Points, in no order, along strands that fork, close into loops and pass close to each other.
In the rows, 128 means zero.
Two points are linked if the straight distance between their rows is under 130. Some points are linked to none.
q925: [105 139 149 119 119 163 139 132 163 153 100 139 180 149 183 137  83 141
 147 128 152 184 104 156 113 174 120  85 137 107 116 129 130 107  84 114]
q10: [155 125 133 146  85 120 144 130 153 148 147 142 176 116 139 104 115 184
 122 147 155 174 139 129 152 138  62  59 113  49 136 121 134 178 140  89]
q440: [219  99  86 135 134 133 102 137 132  97 158 127 136 116 102 108 111 179
 126 149 115  49 149 118  79 107  63 126 112  92 125 128 114 146 137 129]
q668: [ 76 165 155  87  91 128  93 118  60 128 128  92 153 179  99 151 167 108
 102 121 173 133  90 100 154 145 159 114 121 158  99 140 161 111  91 100]
q409: [151 112 175 137 139  88 131 116 140 122 138 196  97  94 131 132 167 107
 144  93  88 162 158  96 175 141 156 155 142 120 148 140 112 124 193 153]
q36: [111 145  73 168 136 164 171 133 140 139  84 126 164 126 201 145  99 129
 142 118 137 131  72 145 132 112 135 133 141 157 135 122 122 107  85 126]
q786: [135 126  86 136 174 128 114  69 166  93 129  68  90  98 111 144 172  76
 160 119 104  42 121 155  91 132 165 164 143 185 126 105 112  99  79 186]
q788: [ 89 164 149  74 108 148  77 112  79 106 156  51 150 181  58 156 145 108
 101 142 152 100 101 119 114 139 169 113 110 152  69 111 155 118  58 100]
q619: [124 147 127 128 116 105 108 149 106 159 142 129 119 162  85 149 108 116
 131 146 118 134 131 108 150 131 174 154 139 142  89 128 121 129 121  89]
q562: [176  96  98 149 215 147 161 162 136 129 128  97 118 163 147 114  66 135
 141  85  64 136 124 159 106  92 180 168 180 157 130 149  75 140 133 179]
q898: [ 93 152 167 111 100  95 108 105  82 108 126 102 126 123 159 147 204 103
 112  94 152 172 108 111 152 147 116 100 132 126 138 137 196 108 121 102]
q444: [147 149 124 131 162 165 152 143 112 105 139 116 152 130 139 118 147 143
  75  75 121 167  79 135  80 117 122  94 166 143 160 146 123 101 124 131]
q65: [176  92 122 101 181 178 120 138 190 140 121 121 152 149 148 130  60 148
 173 119  98 119 129 149  94 142 115 133 151  96  95 135 102 119  98 163]
q293: [126 160 110 132 111 151 153 125  78 167 131 134 182 135 114 137 163 133
  79 100 155 162 106  66 216  80 125 122 122  86 125 163 102 155 114  91]
q518: [144 143 154  99 149 129  58 120 118 113 169 112 127 151  37 138 140 115
 137 144 102  84 123 117  85 162 175 143 125 165  84 115 128 122  93 119]
q279: [146 121 154 143  97  99 152  96 188  96 135 135  86  91 157 117 153 132
 132 123 121 121 138 135 132 170 119  91 138 114 158 105 123  87 171 180]
q204: [104 166 125 145 100 107  91 126  66  94 153  47  96 155 146 146 160 106
  86 110 142 143  67 149 111 149 160 100 146 158  99 127 151 107  68  86]
q213: [198 127 106 137 144 147  90 116 114  63 164  92 123  90  58 116 158 137
 107 133  92  46 126 141  33 104 122 132 113 168 144 108 128 123 114 142]
q628: [166  97 146 113 120 128 146  86 177  88 131 142  81  85 123  89 172 138
 116 114 122  65 160 126 114 139  36 110 109  87 151 121 126 111 176 192]
q534: [ 66 133 158  80 156 156 118 149 115 199  92 172 168 169 131 141 112  93
 152 127 149 197 151 132 153 134 130 165 131 117 115 189 142 124 115 108]
q164: [112 142  85 118 139 125 123 125  74 146 125  90 132 142  74 138 159 133
 107 145 153  87 126  89 140  79 110 140 117 149 116 121 161 161 134 103]
q643: [166 125 106 167 125  93 126 124 122 110 135 154  94  94  91 131 144 136
 126 141  96  72 121 117 120 136 157 160 130 177 148 116 113 134 168 141]
q863: [180 133 111 169  94 109 160 129 141 162 147 108 150 108 152 133 101 177
 127 134 130 195 128 130 159 114 106  83 146  42 119 119 117 167 140  85]
q660: [157 114 134  96 152 174 117 135 175 142 129 130 167 148 132 116  89 163
 145 138 132 127 139 137  86 154  68  95 130  80 101 132 124 124  96 122]
q282: [ 90 121 155 139  93 108 159 140  91 192  85 171 178 110 187 151 107 102
 150 117 138 241 159 138 212  81 134 174 114  79 134 152 145 180 125  82]
q275: [ 98 126 135 140 109 103 128  76 114 103 106 127  74  72 109 119 178 119
 127 158 127  55 122 130 125 151 119 146 100 178 151  90 159 124 168 161]
q702: [149  95 157 159 121 118 167 132 154 142 110 216 150  86 170 102 112 150
 131 105 115 172 141 129 177 138  98 128 111  91 168 134  98 171 187 134]
q434: [132 114 102 131 156 140 136  83 177 106 103  85  53 101 135 124 127  91
 156 138 119  35 136 142  95 118 154 173 130 164 121 106  90 102 130 203]
q735: [107 152 108 115 141 189 112 141  96  99 125 133 154 127 101 118 161 125
  89 126 144  91  81 128  65 115 110 107 105 172 152 126 151 105  94 121]
q300: [127 137 162 130 135 104 129 141 136  99 144 105 106 137 170 126 124 134
 101  99 122 198 121 159  86 166 145  77 171 132 138 127 134  92 136 124]
q233: [175 149  77 159  94 136 130 143 148 125 171  68 145 131 121 144  95 166
 109 155 133 116 111 140 104 108 132  93 141  86 106  97 108 129  93  85]
q346: [150 143 135 134 132 117 111 145 154 112 162 113 122 149 123 137 105 132
 125 126 109 146 121 139  88 167 162  99 156 137 111 116 112  95 109 116]
q22: [ 97 139 156  88  60 130 111 140 101 111 135 133 205 173  69 115 113 150
  80 157 195  82 128  87 154 136 104  73  68 135 110 122 124 133  87 104]
q910: [132  95 149  98 169 126 128 120 150 161 113 147  80 119 130 124 127 115
 153 127 117 140 181 102 149 128  91 165 136  88 125 145 137 146 181 152]
q611: [112 142  79 176 142 134 180 151  91 165  95 141 117 125 178 142 105 130
 127 119 126 168  98 141 154  74 137 172 145 152 143 136 126 152 142 105]
q811: [137 164 110 171  87  86 128 132  90 105 159  78 100 121 152 144 147 132
  80 110 137 165  82 134 124 130 150  97 157 129 128 115 138 115 123  87]
q883: [119 119 143 117 103 124 138 132 117 143 130 133 180 111 139 109 136 152
  87 115 168 188 144 111 158 117  56  96 108  51 147 133 162 179 149  69]
q218: [151 147 140 112 120 153 144 123 112 115 147 133 173 124 105  98 171 153
  66 100 149 155 124  99 126 115  49  82 118  76 138 145 151 135 124  89]
q336: [ 73 135 131 127 109 160 132 175  88 149  90 184 163 133 160 117 106 137
  99 128 166 181  96 148 122 125 123 156 130 159 155 155 131 145 140  93]
q767: [119 144 102 118 168 169 134 129 107 141 124 179 165 126 103 104 199 120
 113  99 147 107  97  99 141 111  83 112 109 148 165 164 131 117 119 144]
q130: [154  98 152 100 145  95 106 110 132 132 147 151 102 113  91 117 169 132
 133 123 115 117 181  86 151 137  78 139 125  88 128 133 157 158 185 134]
q183: [104  91 174 148 111 134 176 136 139 130  84 204 139  81 202 109 103 130
 123  97 131 208 149 165 166 117 126 165 121 107 188 132 107 173 207 146]
q986: [ 67 131 160 131  95  97 122  84  89  98 103 140  86  84 145 124 207  98
 124 121 139 110  98 135 154 163 121 139 116 179 165 108 183 114 163 154]
q972: [115 121 129  96 202 173  93 137 154  87 143  96 108 153 114 131 120 103
 126 105  95 102 107 163  37 135 165 126 142 179 119 126 118  96  96 164]
q78: [139 152 118 151 106 134 155 131 107 162 119 124 165 120 154 142 123 145
 105 107 141 192 102 104 169 109 124 110 142  79 118 138 120 141 117  79]
q823: [ 91 134 148 139 125  68  98 150  80 148 144 134  63 149  99 141 118  99
 127 149 107 167 149 142 140 148 179 170 141 169  98 122 135 150 149  91]
q594: [146 119 143 112 117  61 105 105 101 141 158 105 112 134  57 140 168 137
 131 138 124 119 168  81 171 124 120 133 133 112  98 108 166 164 165 105]
q976: [130 110 149 118  80 139 108 151 156  93 143 161 133 109 106  79 104 164
 127 200 147  78 168 154  73 157  50  61  63 110 165 115 140 128 134 138]
q192: [102 132  77 143 120 134 138 143 124 146 102 108 134 128 147 143  88 145
 137 171 150  98 125 128 119 102 110 134 113 137 115 103 148 138 115  93]
q90: [113 153 110 149  75  69  89 125  83 116 161  45  94 147  96 152 123 130
 119 182 147 105 118 140 121 134 172 109 118 156  84  83 145 141  99  85]
q280: [123 112 104 137 141 139 157 138 148 150 101 134 112 115 164 124  94 152
 132 146 136 139 138 134 121 120  89 135 135 114 137 119 133 148 157 121]
q95: [106 131 125 178  96  73 161 132 107 117 113 154  89  99 199 150 144 116
 130 107 118 178 120 137 181 115 159 152 139 142 161 119 142 128 178 108]
q479: [182 127 132  95 161 114 101 120 141 145 168  81 112 149  87 143 143 132
 129 112 102 143 159 112 110 131  99 112 168  75  83 141 139 115 122 112]
q866: [132 148 158 123 179 151 158 150 101 171 114 191 157 136 155 145 147  98
 156  78 101 231 136 128 164  89 176 155 153 125 140 194  92 119 118 144]
q466: [152 112 172 116 125 128 132 124 205 145 130 163 127 132 161 118  94 142
 174 137 118 161 164 131 137 188 120  94 144  84 122 138 102 108 139 162]
q916: [ 99 132 132 129  68 128 110 184 123 168 129 154 158 161 121 122  54 159
 134 204 168 154 140 139 127 147 145 122 107 113 118 119 124 164 125  79]
q877: [103 127 123 159 107 136 183 133 114 197  61 201 174 121 181 126  92 134
 158 126 136 194 140 149 204  92 108 177 106 121 129 148 122 182 125 103]
q451: [184  87 163 132 139 128 143 128 166 114 136 196 151  93 146  79 121 165
 119  98 114 138 140 124 140 158  53  96 118  78 163 146  98 151 172 156]
q114: [127 147  78 165 111 166 156 160 109 166 118 179 170 157 122 143  86 127
 144 140 116 108  99 119 167  82 175 189 110 167 116 135  91 140  88 103]
q849: [138 126 151 119 101 131 116 126 195 118 139 166 142 135 134 120 112 141
 159 161 130 106 146 133 112 198 117  79 117 114 127 120 117  88 116 151]
q239: [126 141  94 126 154 140  69  88 124  95 155  75 150 112  58 145 164  91
 157 133 111  43 103 131  90 113 191 160 103 191 111 102 140 124  54 136]
q955: [157 149  95 123 105 117 124 100  87 104 153  64 142 128  53 130 176 157
  83 146 146  64 133 101 117  86  97 113 111 132 106 103 159 146 113  98]
q308: [162 117  85 141 150 180 121 158 186 137 144 114 176 154 127 148  37 124
 162 109  84 122  83 146 108  99 191 164 133 119  89 121  90 127  43 126]
q493: [181 101  86 141 149 151 119 120 184  90 132 103 118 100 138 128 100 142
 150 143 107  38 141 142  69 114 126 135 123 135 137 105  98 104 117 170]
q119: [174 109 122 131 106 141 107 159 148 108 155 149 140 120 107  97  87 182
 126 182 134  87 150 135  72 139  77  88  96 100 139 116 121 149 138 114]
q634: [109 159 119 121 146 156 112 136  73 139 135 181 149 132  78 121 212 106
 112 109 139 116  82 108 138 120 152 129 119 186 158 152 127 112 125 146]
q413: [ 69 120 176  69 161 121 111 122 124 178  95 157 149 133 131 140 157  80
 151 114 148 191 180  96 171 130 110 145 120  89 126 173 165 129 138 121]
q452: [113 146  93 106 142 200  98 141  89 111 137 135 186 141  64 109 152 126
  92 134 153  50  93  96 103  85 111 112  71 164 139 133 130 129  78 117]
q477: [143 152 135 130  79 113  97 125 153 106 162 125 144 137 105 134 132 138
 136 165 133  94 125 126 103 177 151  78 119 138 117 102 135  88  95 117]
q139: [128 140  84 165  84  93 155 139  83 152 129 139 135 132 102 147 121 149
 106 144 141 113 119  90 192  84 149 155 112 129 121 123 127 165 154  78]
q170: [ 84 134 146 105 111 109 133 103 130 137 103 113 143 125 180 143 167 114
 138 115 163 165 140 111 161 146  85  95 128  94 132 134 193 105 119 110]
q19: [209  76  92 130 184 159 131 148 173 132 125 105 132 149 151 122  25 146
 182 123  73 106 128 156  99 112 142 176 161 103  97 132  86 145 111 184]
q665: [122 143 125  97  95 177 115 134 132 120 144 120 219 165  82 114 109 153
  91 137 168  73 114  94 145 122  93  81  78 102  97 129 107 129  55  96]
q623: [134 149  96 144 101 117  89 107 100  99 146  81 146 116  67 147 137 124
 122 160 134  47 111 114 109 113 179 138  98 180 110  86 133 129  83 103]
q544: [156  98  98 159 179 116 152 148 173  94 133  77  96 145 157 117  62 127
 135 104  73 105 133 174  89 121 197 142 170 167 124 117  72 111 119 173]
q141: [147 129 182 141 132  69 116 134 123 112 165 157  93 108 127 136 156 113
 114  92  90 198 146 122 138 155 175 123 160 129 141 129 118 121 176 117]
q54: [143 134 105 149 109 103 106 114  96 106 132 137 129 100  67 126 148 143
 121 166 124  41 127 106 114 124 136 136  91 179 138 104 139 143 138 118]
q517: [ 88 154 166  99 138 119  80 106  80  99 143  90  99 141  86 127 176 111
 113 143 129 124 111 150  77 175 139 123 128 181 109 113 174 114 103 116]
q273: [109 147  74 153 112 176 132 143 138 121 111 136 182 134 159 147  96 125
 135 133 142  89  66 126 117 109 162 132 108 164 123 110 120 102  60 104]
q890: [103 109 121 134  99 103 135 116 126 112 110 159  97  90 116 113 149 141
 111 156 142  80 141 121 131 135  82 125  92 139 166 101 163 146 185 128]
q596: [115 106 169 156 138  81 188 118 163 104 112  94  51 128 205 108  97 108
 135  88 101 172 154 162 152 137 194 124 165 136 136 126  75  96 175 188]
q199: [ 79 136 146 116 159  94  82 125 104 127 135 100  63 153 108 136 129  92
 133 143 111 141 135 157  95 175 165 142 142 177  88 114 141 121 116 117]
q387: [119 114 143 139 178 122 178 123 168 133  98  99  84 146 192 125  85 104
 150  90  93 170 140 161 135 133 173 140 171 141 123 139  89  91 132 178]
q348: [ 91 124 123 113 116 161 108 170 146 164 109 117 147 166 141 138  39 136
 153 184 149 147 129 157  96 148 140 122 120 117 101 114 136 136  90  90]
q712: [ 63 125 174  92 157 123 128 116 124 155  91 161  92 122 164 143 170  68
 155 108 132 185 161 120 169 132 140 166 129 124 140 161 146 115 157 151]
q42: [ 94 150 131 101 189 150 100 124  93 147 126 156 103 151  86 133 197  85
 145 118 122 129 111 127 123 137 161 156 133 189 134 152 134 117 129 159]
q538: [117 152 155 122 157 117 121  62 117  87 135  92  81 100 108 120 216  96
 122 108 106 109 100 151  97 172 135 128 150 186 139 116 149  90 118 178]
q662: [164 124 116 161 144 107 142 127 122 132 131 196 108 105 109 128 161 123
 135 108  92 112 126  97 163 118 151 173 138 163 153 149 100 131 175 154]
q899: [129 140 136  93 137 182 123 126 149 146 125 145 210 157 118 112 112 149
 120 120 153 125 115 118 123 148  69  81 111  87 102 144 122 124  67  97]
q663: [208  84 100 150 144 124 166 108 196 150 112 116 108 116 172 123  71 163
 187 141 103 108 163 144 142 130  93 140 149  68 108 126  91 142 147 180]
q158: [ 91 136 163 117 143 141 147 137 138 174  83 133 152 150 199 151  79 105
 159 108 134 228 122 163 139 153 143 129 151 107 112 159 132 106  93 114]
q315: [146 112 117 135 221 113 146 117 148 134 132  91  74 157 137 136 122  77
 151  74  69 150 145 148 128 119 179 150 181 150 107 160  87  99 116 185]
q327: [ 92 124 136 119 121  94 130 144 105 178 114 122 123 140 136 148 111 115
 137 138 138 193 157 115 170 114 123 146 134  96 116 137 163 150 145  82]
q495: [186 133 121 105 152 119 105  98 178 100 169  62 115 143 103 145 164 128
 145 118  97 102 161 151  71 146 103 105 164  97  87 114 141  81  94 139]
q118: [ 95 126 146 161  88  74 142  92 125  97 114 136  54  81 177 139 173 101
 131 120 124 129 116 141 163 155 151 142 130 157 160  99 150 112 183 152]
q825: [ 82 123 152 153  69  69 103 161  96 102 141 134  65 121 160 128 124 126
 109 160 145 172 120 172 115 165 152 121 131 154 167 106 163 146 186 103]
q33: [ 78 124 203 115 127 126 158 128 144 148  70 154 151 102 245 144 110  97
 157  90 139 248 145 161 159 149 150 133 143  91 147 162 127 113 125 144]
q88: [202  74 105 142 135 132 153 114 180 109 118 134  87  99 162  98  74 168
 158 150 120  51 157 136 115 126  85 149 123  82 131 127  76 143 178 205]
q690: [177  82 126 128 167 126 157 130 194 101 132  58  77 142 169 106  61 151
 151 117  94  93 162 174  89 130 156 127 176 115 116 115  68 107 154 203]
q907: [ 85 162 132  88 127 160 118 130  85 155 120 127 179 171 108 144 168 110
 109 107 173 149 106  90 159 121 124 113 118 126 115 161 150 117  96  99]
q310: [158 126  82 163 176 155 155 157 109 142 122 183 120 128 120 120 146 129
 134 106 103 114 103 121 136  85 155 177 143 178 167 158  91 137 154 170]
q102: [111 147  88 169  87  71 129 145  70 138 140  77  86 140 117 154 115 136
 104 158 139 129 115 127 152 105 161 144 127 143 110 104 148 160 143  67]
q837: [115 153  73 144  95 136 107 124 137 114 137  86 169 138 117 166 115 107
 136 141 141  70  88 114 134 112 186 134 109 156 100 100 129 100  50  97]
q6: [145 136 142 101 179 128 123  94 141 112 139 104  85 120 114 127 186 109
 124  97 105 129 139 125  96 140 112 123 161 136 129 137 143 100 141 164]
q305: [110 126  99 126 145 142 152 120 125 136 105 162 157 109 132 102 159 141
 112 121 148  92 127 104 152 111  45 111  99 124 154 140 144 140 136 123]
q721: [ 98 116 190 104 166 136 153 134 127 145  98 203 138 101 180 133 158  90
 146  83 115 218 162 124 164 111 150 160 136 108 161 176 109 124 161 156]
q874: [155 147 144 120 181 163 131 149 104 167 138 154 155 150 114 139 135 118
 123  81 108 205 115 104 140 107 155 139 163 106 120 184  93 129 120 122]
q900: [115 144  74 156 149 164 132 161  97 143 113 171 134 137 113 136 122 118
 135 143 122  88  96 121 127  81 163 176 116 195 141 133 111 137 117 125]
q93: [158 131 122 142 105 184 120 169 152 124 144 113 172 136 142 114  49 188
 118 166 147 146 105 169  58 134 113  75 121  98 126 101 106 156  98  99]
q222: [ 94 122 181 140  75  98 130 161 123 131 124 191 135 113 191 132 114 120
 130 122 140 228 138 157 155 153 160 140 136 121 164 138 132 129 167 100]
q46: [ 62 111 135  96 103  96 139 110 128 147  91 133 177 142 148 123 145 129
 133 131 190 128 161  96 194 128  54 104  88 107 128 132 184 143 131 108]
q996: [133 133  98 127 172 131  94  90 119 106 134  89  98 108  77 131 169 104
 144 149 106  49 124 137  84 121 148 161 126 192 123 106 138 125 102 154]
q481: [127 131  58 134 130 195 133 143 145 164 124 109 201 155 109 149  70 122
 143 133 125  90  83 112 161  68 154 157 104 111  83 124 104 144  40 106]
q580: [103 135  89 111 139 147 128 123  94 117 112 139 172 129  82 104 167 133
 105 142 163  41 122  96 136  92  57 107  70 165 143 132 150 139 105 123]
q99: [116 150 125 120 118 110 139 109  70 139 138 122 161 122 105 137 207 120
  86  90 157 157 122  64 199  80 108 111 118  97 141 141 160 151 143  92]
q937: [ 95 147  76 159 158 174 177 152 108 173  83 138 139 157 188 147  99 106
 154 114 123 166  83 158 149  79 154 171 146 169 130 145 119 122  90 133]
q697: [168  77 153 129  92 119 141 123 186 100 136 161  60  93 136  81  92 155
 147 163 131  58 158 133 111 152  91 119  98  86 154 119  77 138 208 206]
q724: [123 161 128 132 106  84 125  92  75 118 142  82 126 119 107 144 208 120
 102 106 142 134 111  96 168 121 128 113 138 131 120 117 177 128 126  99]
q398: [165 122 106 167 150 157 176 130 132 197  76 172 167 129 153 125  76 147
 161 114 109 172 120 136 175  96 105 160 131 109 112 146  98 183 109 129]
q136: [113 106 170 103 132 108 112 139 150 126 139 127  85 120 139 116 128 131
 116 132 134 185 172 140 105 152  99 115 144  91 149 119 159 141 183 119]
q795: [156 146  69 174 141 109 160 139 106 148 133 118 118 116 126 146 132 138
 109 116 113 135 107 107 147  85 141 152 152 130 132 133 120 144 141  96]
q831: [ 73 148 112  93 100 152 133 136  67 170 110 105 189 190  99 156 129 118
 101 130 186 130 106  80 208  84 145 133 110 132  96 154 125 138  89 109]
q614: [136 123 100 139 138  70 123 100 124 141 134  95  73 116  98 145 150 127
 146 153 111  96 158 113 147 126 127 152 139 135 109 106 160 145 159 117]
q592: [230  97  80 158 173 151 144 150 131 146 133 141 153 142 134 121  64 160
 157 108  81 117 110 122 125 100 132 178 159 109 113 152  81 165 122 158]
q447: [146  89 176 135 102 103 148 109 184 109 135 174  66  89 140 101 127 130
 138 127 121 114 158 124 144 160 119 127 119  97 160 115 100 127 217 186]
q389: [135 161 145 136  61 104 107 126 100 108 158 136 151 132  85 132 151 141
  90 140 143 110 102 101 143 158 155  96 118 147 126 110 133 107 118  99]
q642: [168 132 137 116 151 168 130 147 111 108 149 155 154 123  97  96 152 155
  72  92 122 142 103 111  75 124  80 103 140 121 158 150 124 127 142 126]
q952: [141 128  88 128 138 129  98 150 121 158 146 103 129 167  71 157  79 104
 151 153 102  85 126 108 140  98 184 175 125 142  78 119 113 133  84 102]
q867: [ 91 141 161  93 117 137 125 131 116 162 112 182 204 147 127 121 144 123
 120 106 166 170 133  93 179 144 103 109 109 101 123 169 132 126 108  91]
q667: [ 58 132 150 119  74 119 130 159  71 178  88 160 175 143 186 146 121 107
 134 121 177 215 126 134 198 106 140 170 121 120 128 170 155 145 123  73]
q195: [163 107 137 129 123 142 148  89 176  82 117 131  87  81 122 103 153 124
 123 115 117  38 130 132  91 143 101 122 120 140 156 115  93  82 155 216]
q803: [193 116  99 127 131 124 103  99 131  78 146  93 113  98  74 119 167 156
 130 161 111  23 168 132  68 106  70 134 106 127 123 107 148 129 129 140]
q87: [138 147 162 124 160 107 120 142 115 140 146 149 116 146 121 144 136 100
 124  88  94 201 128 117 130 145 184 134 169 133 114 159 102 102 132 115]
q450: [184  83 144  99 186 138 129 126 158 138 124 133  91 135 144 110  94 140
 156 112  99 137 167 116 116 135  97 157 164  80 114 160  98 135 173 185]
q465: [151 161  78 156 117 157 136 131  97 120 147 140 174 123  87 130 164 136
  79 112 136  83  75  88 140  99 140 122 120 149 143 135 104 124 102 112]
q302: [181 115 148  96 183 139 111 128 148 120 149 129 114 138 111 118 134 138
 128 103  99 136 148 112  86 147 102 125 167 105 119 154 122 116 144 154]
q182: [ 98 137 115 131 186 124 130 115 129 143 112 118  71 143 138 144 146  76
 151 111 103 133 126 138 131 130 166 164 155 175 119 139 121 103 123 163]
q441: [136 147 151  80 110 164  68 127 106 101 166 102 164 162  30 132 132 133
 103 151 136  74 124  96  91 136 149 112  95 141  88 114 133 125  79 105]
q862: [122 137 135 133  51 115 115 138 173 102 165 145 144 129 129 102 121 160
 159 220 150 100 150 153  93 159  90  26  92 108 159 113 147 122 124 140]
q740: [ 87 135 195 129 111  99 138 156  95 122 107 166 142 110 229 152 141  92
 137  75 128 251 123 153 158 132 176 135 148 120 149 171 129 105 126 111]
q908: [170 156  85 171 106 109 131 129 115  93 169  63 111 114 113 143 137 152
  78 129 123 110 104 140  83 112 135 100 150 128 130  99 124 121 114  91]
q8: [182 111  59 141 137 157  88 157 158 127 162 100 154 140  90 148  59 118
 157 131  87  70 106 114 111  74 190 185 121 116  91 121  93 143  58 114]
q155: [ 68 150 144  91 137 165  85 140  85 119 115 141 135 149  94 131 150 107
 111 144 149 109 100 132  78 147 140 130 109 189 135 131 162 113 106 115]
q960: [ 93 140 181 129 120  89 113  74  81  76 137  94  66  89 122 112 213 105
 107 117 118 141 103 163 110 177 116 124 135 174 148 101 189 120 147 147]
q491: [119 113 141 122 129 130 158 104 148 113 117 153 139  85 159 105 174 132
 104  96 141 147 146 117 148 122  39  93 113  78 170 127 166 136 163 127]
q162: [110 130 140 115 146 148  93 128 151  84 127 104  93 123 127 127 110 117
 129 148 116  89 127 160  45 156 151 118 123 180 127  96 128  86 113 153]
q830: [170 119 118 151  91 103 140  82 202  92 143 108  88  88 131 124 150 140
 153 158 122  48 156 149 105 154 106  95 124 111 146  97 113  86 139 185]
q312: [168  91 157 108 163 138 151 103 165 108 125 150 110  89 148  92 159 143
 118  83 116 137 157 109 127 127  51 114 135  72 159 146 122 131 184 175]
q454: [130 133 161 103 152 135  86 122 128 120 139 169 115 137  74 125 154 113
 137 131 105  97 128 110 104 172 149 145 133 175 120 134 121 107 136 149]
q360: [ 86  92 128 136  70  92 155 116 156 103 121 174 118  92 145  95 138 143
 118 159 160  80 155 138 168 146  47  89  56  98 186  98 159 159 187 131]
q208: [ 82 127 136  91 167 170 112 158 139 178 104 138 140 181 126 149  72 102
 158 138 125 160 131 148 109 145 142 156 141 129  94 152 135 115  92 112]
q511: [ 90 111 154 109  88  88  98 144 146 129 146 128  83 130 113 118 120 140
 140 193 156 141 180 140 115 167 113 108 115 109 146 101 173 157 184 115]
q506: [121 126 157 113  78  79  94 113 123 105 154 120 104 120  74 114 153 152
 142 197 143  89 167 130 113 165 115  91  97 142 130  89 175 145 154 127]
q691: [123 115 105 137 170 150 162 132 166 135  99  88 107 133 186 132  75 136
 144 120 114 143 127 166 100 125 132 128 163 133 123 119 109 113 124 148]
q977: [ 94 106 177 119 132  95 150 111 177 113 115  91  23 125 182 110 107 100
 140 124 133 159 161 163 119 153 153 123 153 112 123 114 100 105 181 183]
q885: [166 129 121 104 176 170  69 129 139  71 173  88 127 133  72 126 140 119
 117 109  90  76 108 148  26 118 156 131 132 164 117 118 123 108  82 142]
q859: [105  97 150 155 122 111 178 140 148 126  98 136  84 101 206 120  87 137
 126 117 128 198 145 168 137 125 139 142 147 111 169 115 116 151 201 146]
q815: [142 122 161 121 127 129 137 139 173 128 141 125 127 126 162 116 106 160
 132 127 131 190 144 151  97 168 105  79 156  84 140 126 129 117 145 132]
q597: [137 102 141 134 126 108 157 120 197 115 126  84  31 123 166 113  77 128
 157 151 123 106 161 165 110 138 148 125 148 110 117 104  78 111 177 194]
q263: [128 148 160 132  64  79 108  94  95  86 153 118 127 104  69 118 185 140
 112 160 131  88 119 130 115 174 124  94 105 165 136  89 180 118 127 125]
q654: [ 72 119  86 122 107 114 151 125 112 152  81 113 158 136 149 135 116 146
 134 163 183  89 137 108 166 101  68 119  91 133 122 116 176 149 119  99]
q651: [110 133 157 146  68 108 125 178 126 150 134 191 135 142 142 126  79 148
 134 165 141 187 135 145 141 160 161 137 130 128 141 128 117 147 155  89]
q335: [157 145  76 127  97 149 125 123 131 112 151  61 167 138  98 140 128 162
 104 157 149  68 133 120 103  85  91  96 109  99  96  95 141 123  78  86]
q166: [ 99 156  69 118 130 193 129 146  92 168 126  96 174 177 101 155 116 108
 110 127 150 114  77 101 171  71 163 149 119 124 101 141 113 136  63 105]
q848: [ 99 102 191 145 133  98 195 127 136 114  99 141  72 104 222 119 107  99
 136  81 105 211 164 162 170 104 185 162 152 120 162 131  92 131 196 172]
q641: [ 67 140 174  89  74 112 117 141  76 166 108 144 199 158 138 152 140 112
 111 112 187 201 139  88 212 117 138 125 111  92 112 168 144 137 116  79]
q299: [175 117  71 161 161 157 153 139 140 165 110 168 160 132 132 123  90 146
 154 129 109  94 115 111 154  93 105 168 123 125 119 144  92 161 114 133]

A piece is all that can be reached along the links. How many separate loops has the piece of each point below (a circle has one, a figure eight two, a Y none), and how many tips (points with one link)?
q815: loops 2, tips 0
q538: loops 0, tips 4
q900: loops 0, tips 4
q562: loops 1, tips 6
q803: loops 0, tips 2
q335: loops 0, tips 2

A fork is a point with three links, a tip a point with one. Leave the first point through the second and follow the links. Name the first fork or tip that comes.
q712 / q413: q925
q916 / q348: q662
q883 / q10: q387
q898 / q724: q444
q65 / q19: q907
q877 / q398: q22
q90 / q102: q623
q8 / q952: q305

How many points has the smallest loop of links through each point below? Write - if it is on no loop.
q491: 15
q335: -
q815: 6
q263: 9
